Each row is a point on a tangle of strands that fork, close into loops and nearly touch. The rows are in no order.
(in the rows, 128 means zero)
Two points are linked if the straight distance between their rows is under 112. Some points are linked to none.
z848: [ 81 174 162 156 107 105 130 143  89 139 100 138 117  56  90 147  83  50
 139 136 150 110]
z88: [ 88 192 148 111 144 123 125 157  66 138 141 127 155 179  95 143 122  97
 119  84 171 130]
z77: [ 64  95 104  95 131 110  77  92 127 186 155 147 119 115 179  91 131 100
 133 167 144 159]
z364: [134 146 171 124 154 113 172 124  68 109  85 152 116 151 114 146 148 128
  95  87 169 145]
z788: [116 102  89 148 203 135  89 123  99 131 146 136 143 144 118 121 157 181
 157 138  94 144]
z268: [149 119 134 174  79 139 141 155 123 128 159  70 137 147  78 104 112 133
 166 105 112 103]
z396: [107 152  96 136 159 134 121 154 109 134 178 135 147 185  96 179 123 168
 132  94  56 117]
z230: [124 165 137 164  92 144 134  88 145  90 111 170 147 118 105 137  86 134
  94 146 139  78]
z980: [119 157 137 128 174 124 149 159  92 125 172 106 140 211  99 137 147 150
 123  67  94 145]
z845: [171 112 134 109 142 138 121 104 128 145 111 108 170 120 127  71 164 141
 167 124 137 160]
z360: [107 119 115 133 127 131  87 127 140 101 129 148 143 163 162 133 130 130
 108 174 126 126]
z602: [125 108 203 120  96 104 150 144  68 113  79 162 132 139  95 151 144 136
 138  99 165 156]
z857: [211 105 125  90 148 157 164 152 155 124  94 127 154 144  97 131 163 176
 164 107 102 158]
z774: [179 107 100  62 141 172 177 105 168 139  95 136 147 125 126 110 154 152
 180 101 110 164]
z879: [104 151 172 140  97  86 123 136  66 142  99 150 132 121  98 142  96  65
 105 149 157  90]
z44: [ 75 101 133  99 192  92 101  60 178 147 186 123 104  77 116 145  92 151
 156 169  87 111]
z524: [141 125 162 131  91  88 120 157 105  92  93 133  91 125 126 131 103 120
  86 131 123 112]
z798: [142 141 147 127 136 142 164 110 107 109  93 137 111 144 154 138 158 144
  78  99 132 119]
z643: [111 111 117 123 163 118 101  68 183 110 145 161  84  38 104  98  58 123
 144 151 120 156]
z581: [ 78 134 150 141  71 130 126 173 136 142  57 143  94  84 145 160 120 121
  96 114 157 131]
z92: [145  82 111  88 125 146 143  96 116 137 117 149 142 108 122  75 146 142
 191  99 108 166]
z682: [166 134 159 103  79 154 175  99 116 130 109 127 112  91 138 110 120 158
 136 100  98 103]
z432: [136 136 199 127  98  83 143 173  97 111  73 149 137 127  79 118 111  81
 141 101 167 172]
z231: [184 154 151 137  79 161 133 154 130  90 103 139 170 166  77  85 133 142
 144 107 166 139]
z914: [143 114 141 103 117 139 186 137 155 135 102 139 173 189 128 154 162 148
 126 124 129 127]
z567: [157 158 199 116  77 146 155 170 131 117  49 147 144 109  89 108 127 106
 130  90 190 174]
z693: [ 83 119 113 115  89 132  94 176 152 109 128 104 150 164 164 145 121 101
  98 150 135 128]
z150: [122 105  80  96 165  94  90 126 131 129 148 143 136 154 129 102 112 110
 140 144  83 147]
z460: [185 159 176 107  70 161 163 168 159 126  76 101 138 106 111  98 158 152
 131  95 166 167]
z90: [154 179 180 150 115 121 156 128 103 141 141 105 170 178  70  92 122 102
 129 104 157 128]
z64: [184 106 110 147 120 121 149 173 125  75 114 137 126 128  93 142 101 160
 130 111  75  89]
z201: [ 96 144 116 126 132 112  81  77 144 184 164 156 116 115 189  93 131 108
  88 178 129 122]
z686: [113  79 117 100 120 136 150  89 152 143 115 151 121 119 181 136 118 160
 146 115  86 153]
z974: [128 134 186 129  80 115 163 111  77 147 126 103 117 115 116 120 117 146
 111 115 101 111]
z631: [182 150  87 117 112 147 168  93 175 199 147 184 155 144 177  97 153 114
 120 135 147 115]
z275: [ 85 116 108 119 185 100  82  86 145 128 196  87 130  84  91 126  70 120
 182 169  89 131]
z393: [153  61 141 145 132 128  80 143  96  98 112 129 120 112 118 127 153 187
 196 120 118 138]
z314: [189 118  87 117 143 177 136 142 158  69  91 136 128  90 138 133 161 134
 114 128 139  80]
z375: [168 119 164 172 132 109 118 173  99  83 121 105  83 168 101 110 146 141
 136  71 153 170]
z73: [176 132 125 147 137 134 148 132 133 136 148  74 154 157  90  92 156 143
 174  94 129 176]
z48: [143 123  94 126 127 186 159  72 161 161 122 188 180 148 129 120 141 158
 139 142 109 111]
z922: [130 120 136 171 148  98  64 157  95 122 169 103 114 204  96 136 155 147
 155 116 121 149]
z608: [134  98 115 121 107 134 141 127 146 137 104 120 144 122 137 159 144 125
 125 165 147  66]
z293: [116 161 132 140  98 146 142 106 139 118  98 149 101 120 187 128 150 152
  64 120 117 165]
z777: [161  78 176 114  79 139  85 142  94  88 109 104 112  88 125 113 144 160
 171 133 141 122]
z580: [107 143 113  96  92 158 207 115 163 211 166 114 114 134 206 142 139 113
 130 115 110 138]
z97: [118  93  75 106 182 132 107  57 142 128 137 165 111  49  89  83  83 135
 142 169 135 137]
z387: [143 154 155 189  96 141 139 140 102 129 137  72 136 141  74  94 110 104
 140 101 170 133]
z240: [181  78 151 115 100 130 157 166 123  87  88 161 144 138  87 160 136 184
 126 111  99  83]
z329: [ 79 117  78 120 174 104  93  75 126 130 137 151 115 101  96  72  80  98
 123 157 156 159]
z936: [175 130 111 127 117 169 165 180 168  96  90 107 136  89 145 137 179 107
 110 115 155 121]
z183: [ 80 152 100  97 197 125  97  76 181 131 183 130 111  91 147 143  98 131
 122 155 121 124]
z745: [127 145 144 162 113 118 113  85 170 128 144 144 123 101 130 164  82 138
  95 174 121  70]
z389: [ 98 152 164 126 101 127 137 113  82 135  71 194 139 107 113 152 122  82
 120 127 171 126]
z605: [103 132 129 122 158 102 111 134 140 126 173  79 114 105 146 161  99 125
 107 152  93  82]
z789: [125 206 170 122 132 116 153 131  79 152 130 137 179 177  82 112 116  76
 139  74 165 163]
z206: [ 93  83  65  87 204 100 133  84 137 141 123 161  75  83 154 143 126 105
 129 157 150 143]
z978: [137 130 112 125 146 152 167 153 148 136 114 172 184 205 125 179 134 140
 118 138 122  87]
z569: [178 125 140 111  99 112 150 144 170 168  90 142 121 117 184  84 175 106
  86 148 143 152]
z987: [121  81  85 101 172 106 101  88  97 141 123 175 128 131 117  71 118 110
 141 150 115 169]
z190: [123  74 108  93 118 117 166 102 134 146 136 139 114 118 144 164 116 150
 170 147  69 103]
z928: [141 125  60 109 145 154 179  76 152 169 149 167 135 139 171 121 135 115
 137 144 125  98]
z425: [165 153  79 139 111 133 159 101 164 207 156 186 101  99 211  99 136 108
 104 160 164 100]
z94: [115  95 123 159  95 140 109 135 135 106 167  64 129 119 123 134  99 128
 184 123 104 127]
z177: [137 126  86 174 151 145 101 170 140  95 152  81 134 139 122 129 166 103
 134 133 170 136]
z261: [108 184 113 175 165 151  84  81 117 107 154 116 138 136 140 114 132 149
  71 146 143 109]
z737: [ 93  98  95  98 109 118 138  77 140 125 123 178 100 126 158 102  99 119
 127 127  83 169]
z830: [150 135 147 146  76 140 142 138 144  98  94 146 167 155 107 113  97 135
 118 133 142 107]
z107: [ 92 170 124 154 135 126  85 130 134 116 132 134 120 133 139 127 118 118
  71 155 158 101]
z147: [ 36 197 161 149 111 135 134 115  85 145 116 133 122  84  97 171  91  97
 114 123 160 114]
z648: [119 162 133 101 113 120 195 178 156 156 125  96 139 175 115 156 138  69
 117  99 147 116]
z649: [ 98 116  59 101 205 116 118  83 139 132 153 112 100  82 134 141 110 122
 119 141 117 142]
z532: [ 99 122 113  96 160 119 107 112 129 140 175 107 115 151 148 135 101 125
 145 123  85 111]
z420: [ 96 144 132 110 119 118 118  93 153 141 145 153  93 115 195 106 123 133
  90 122  88 188]
z348: [ 95  97 123 151 163 131  58 114  96 123 184 119 126 167 126 129 138 163
 164 129 112 164]
z450: [141 154 111 130 120 135 164 141 131 153 148  61 129 111 145 120 139  78
  91 145 127  80]
z397: [ 63 161 100  96 127 131  48 179 136 114 165  90 138 181 148 157 113 119
 103 140 144 116]
z47: [133 157  73 107 154 128 152 132 157 183 154  94 105 111 188 132 155  74
  94 145 124 107]
z996: [111 153 145 161  86 140 101 107 157  94  99 133  87  78 174 121 126 173
  95 130 122 131]
z832: [111 140 146 166  99 146 107 177  85  75  92 145  99  81  87 147 112 101
 137 120 195 158]
z717: [140 115 150 159 138 166 152 134  86 131 116 159 187 172  70 153 165 181
 140 103 141 114]
z438: [186  95  69 114 148 136 159 130 156  87  98 152 118 106 151 147 142 132
 127 132  77 118]
z160: [211  72 136  93 147 144 132 171 120  97  84 167 132 137 122 130 148 183
 161 127  92 117]
z700: [ 80 132 138 137 145 111  82 150  89 123 172  58 108 123 125 164 121 123
 128 129 139  99]
z347: [120 125 148 137 126 113  76  82 143 102 137 123 103  82 152 122 107 160
 123 163  98 136]
z809: [ 84 113 153 125  41 135 111 184 169 134  67 123 118  98 166 120 140 138
  98 134 134 151]
z963: [127 145 160 110 109 105 202 160 150 147  97 114 152 189  92 163 125 127
 124 111 162 151]
z670: [135 147  92 112 156 122 131 170 130 123 165  53 123 125 135 151 119  79
 119 127 110  80]
z749: [101  96 137 156 148 123 129 120  81 121 133  84 132 115 126 177 143 157
 134 143 147  93]
z14: [119 153  98 149 141 175 132 171 143  96 122  93 139 107 128 147 161  98
  93 135 171 111]
z130: [122 144 193 163 151 103 102  78 159  94 160 130 117  96 107 138  77 168
 109 173  97 108]
z755: [148 103 137  90  96 110 113 114 147 147  99 148 130 115 184  59 153 106
 116 146 130 178]
z83: [129 134 112 172 189 159  87 109 128 108 142 131 150 138 108 139 157 164
 122 140 129 113]
z154: [160 122 151 163 122  87 109 176  92  60 108 118  89 133  95 118 111 106
 112 100 142 133]
z873: [106  97 149 144  76 134  90 143 134 107 134  67 128  90 132 109 138 136
 158 136 138 135]
z803: [ 54 175 153 110 135 132 113 143  87 143 120 126 124 134 109 186 115  84
 118 103 164  89]
z826: [ 97 173 163 167  91 140 106 158  94 117  61 184 141  91 108 130 108  69
 119 103 179 160]
z680: [ 87 129 156  96 133 102 107 144  87 182 125 124 107 161 160 161 150 108
  88 141 173  76]
z672: [137  95 150 170 139 136 121 146  84 104 133 112 139 143  89 159 155 193
 166 120 144 117]
z711: [110 138 163 131  94  82 123 174 111 122  72 128  67  91 154 152 114 109
  65 104 142 134]
z404: [112 113 131 150 144 121 103  95 132 113 195  75  97  84 108 126  86 153
 187 137  88 127]
z202: [107  99 112  87 130 109 101 120 135 156 130 108 121 137 181  91 167  98
 132 142 125 178]
z665: [155 122 126 141 144 175 149 104 113 154 136 151 211 176  96 124 164 172
 144 135 108 121]
z715: [157 116 125 173 140 122  68 108 152 100 179  92 119  70  89  93  80 145
 193 165 104 117]
z232: [161  96  72 121 160 104 149 167 146  92 119 133 121 155 121 175 128 132
 124 113  62 117]
z258: [136 123  70  81 142 132 179  99 157 200 155 136  96 119 200 128 150  95
 143 133 121 134]
z907: [153 115 160 174 105 100 102 191 111 105 139 100 129 212  86 116 150 140
 153  99 160 159]
z764: [119 132 145 136 137 141 150 140 108 134 160  67 140 171 120 135 162 147
 161  73 123 161]
z179: [187 118 152 120 121 130 170 118 120 119  99 141 118 144 148 110 133 153
 108 108  87 109]
z72: [111 154 119  84 120 146 183 155 164 178 159  98 138 173 179 166 149  92
 121 105 124 120]
z127: [146 156 112 149 115 120 112  88 146 181 151 170  82  94 201 111 119 124
  66 188 137  87]
z262: [175 132 127  96 149 119 176 104 149 176 113 162 143 165 181  92 174 110
 115 159 144 145]
z328: [141 114  66 145 168 120 135 143 116 132 190 159 160 156  95 148 124 162
 154 100  41 161]
z683: [125 121 101 176 138  96  69 140 162  85 184 108 133 124 108 102  75 121
 161 172 106 119]

A tip is a point with one link. Name the tips that can be reached along the links from each point below, in the order of the rows.
z438: z177, z328
z922: z397, z809
z262: z643, z206, z978, z832, z683
z347: z231, z460, z974, z190

How many points has the smallest loop of links through each point below? Write 0 if it is on no loop.
z47: 12
z631: 9
z693: 0
z830: 0
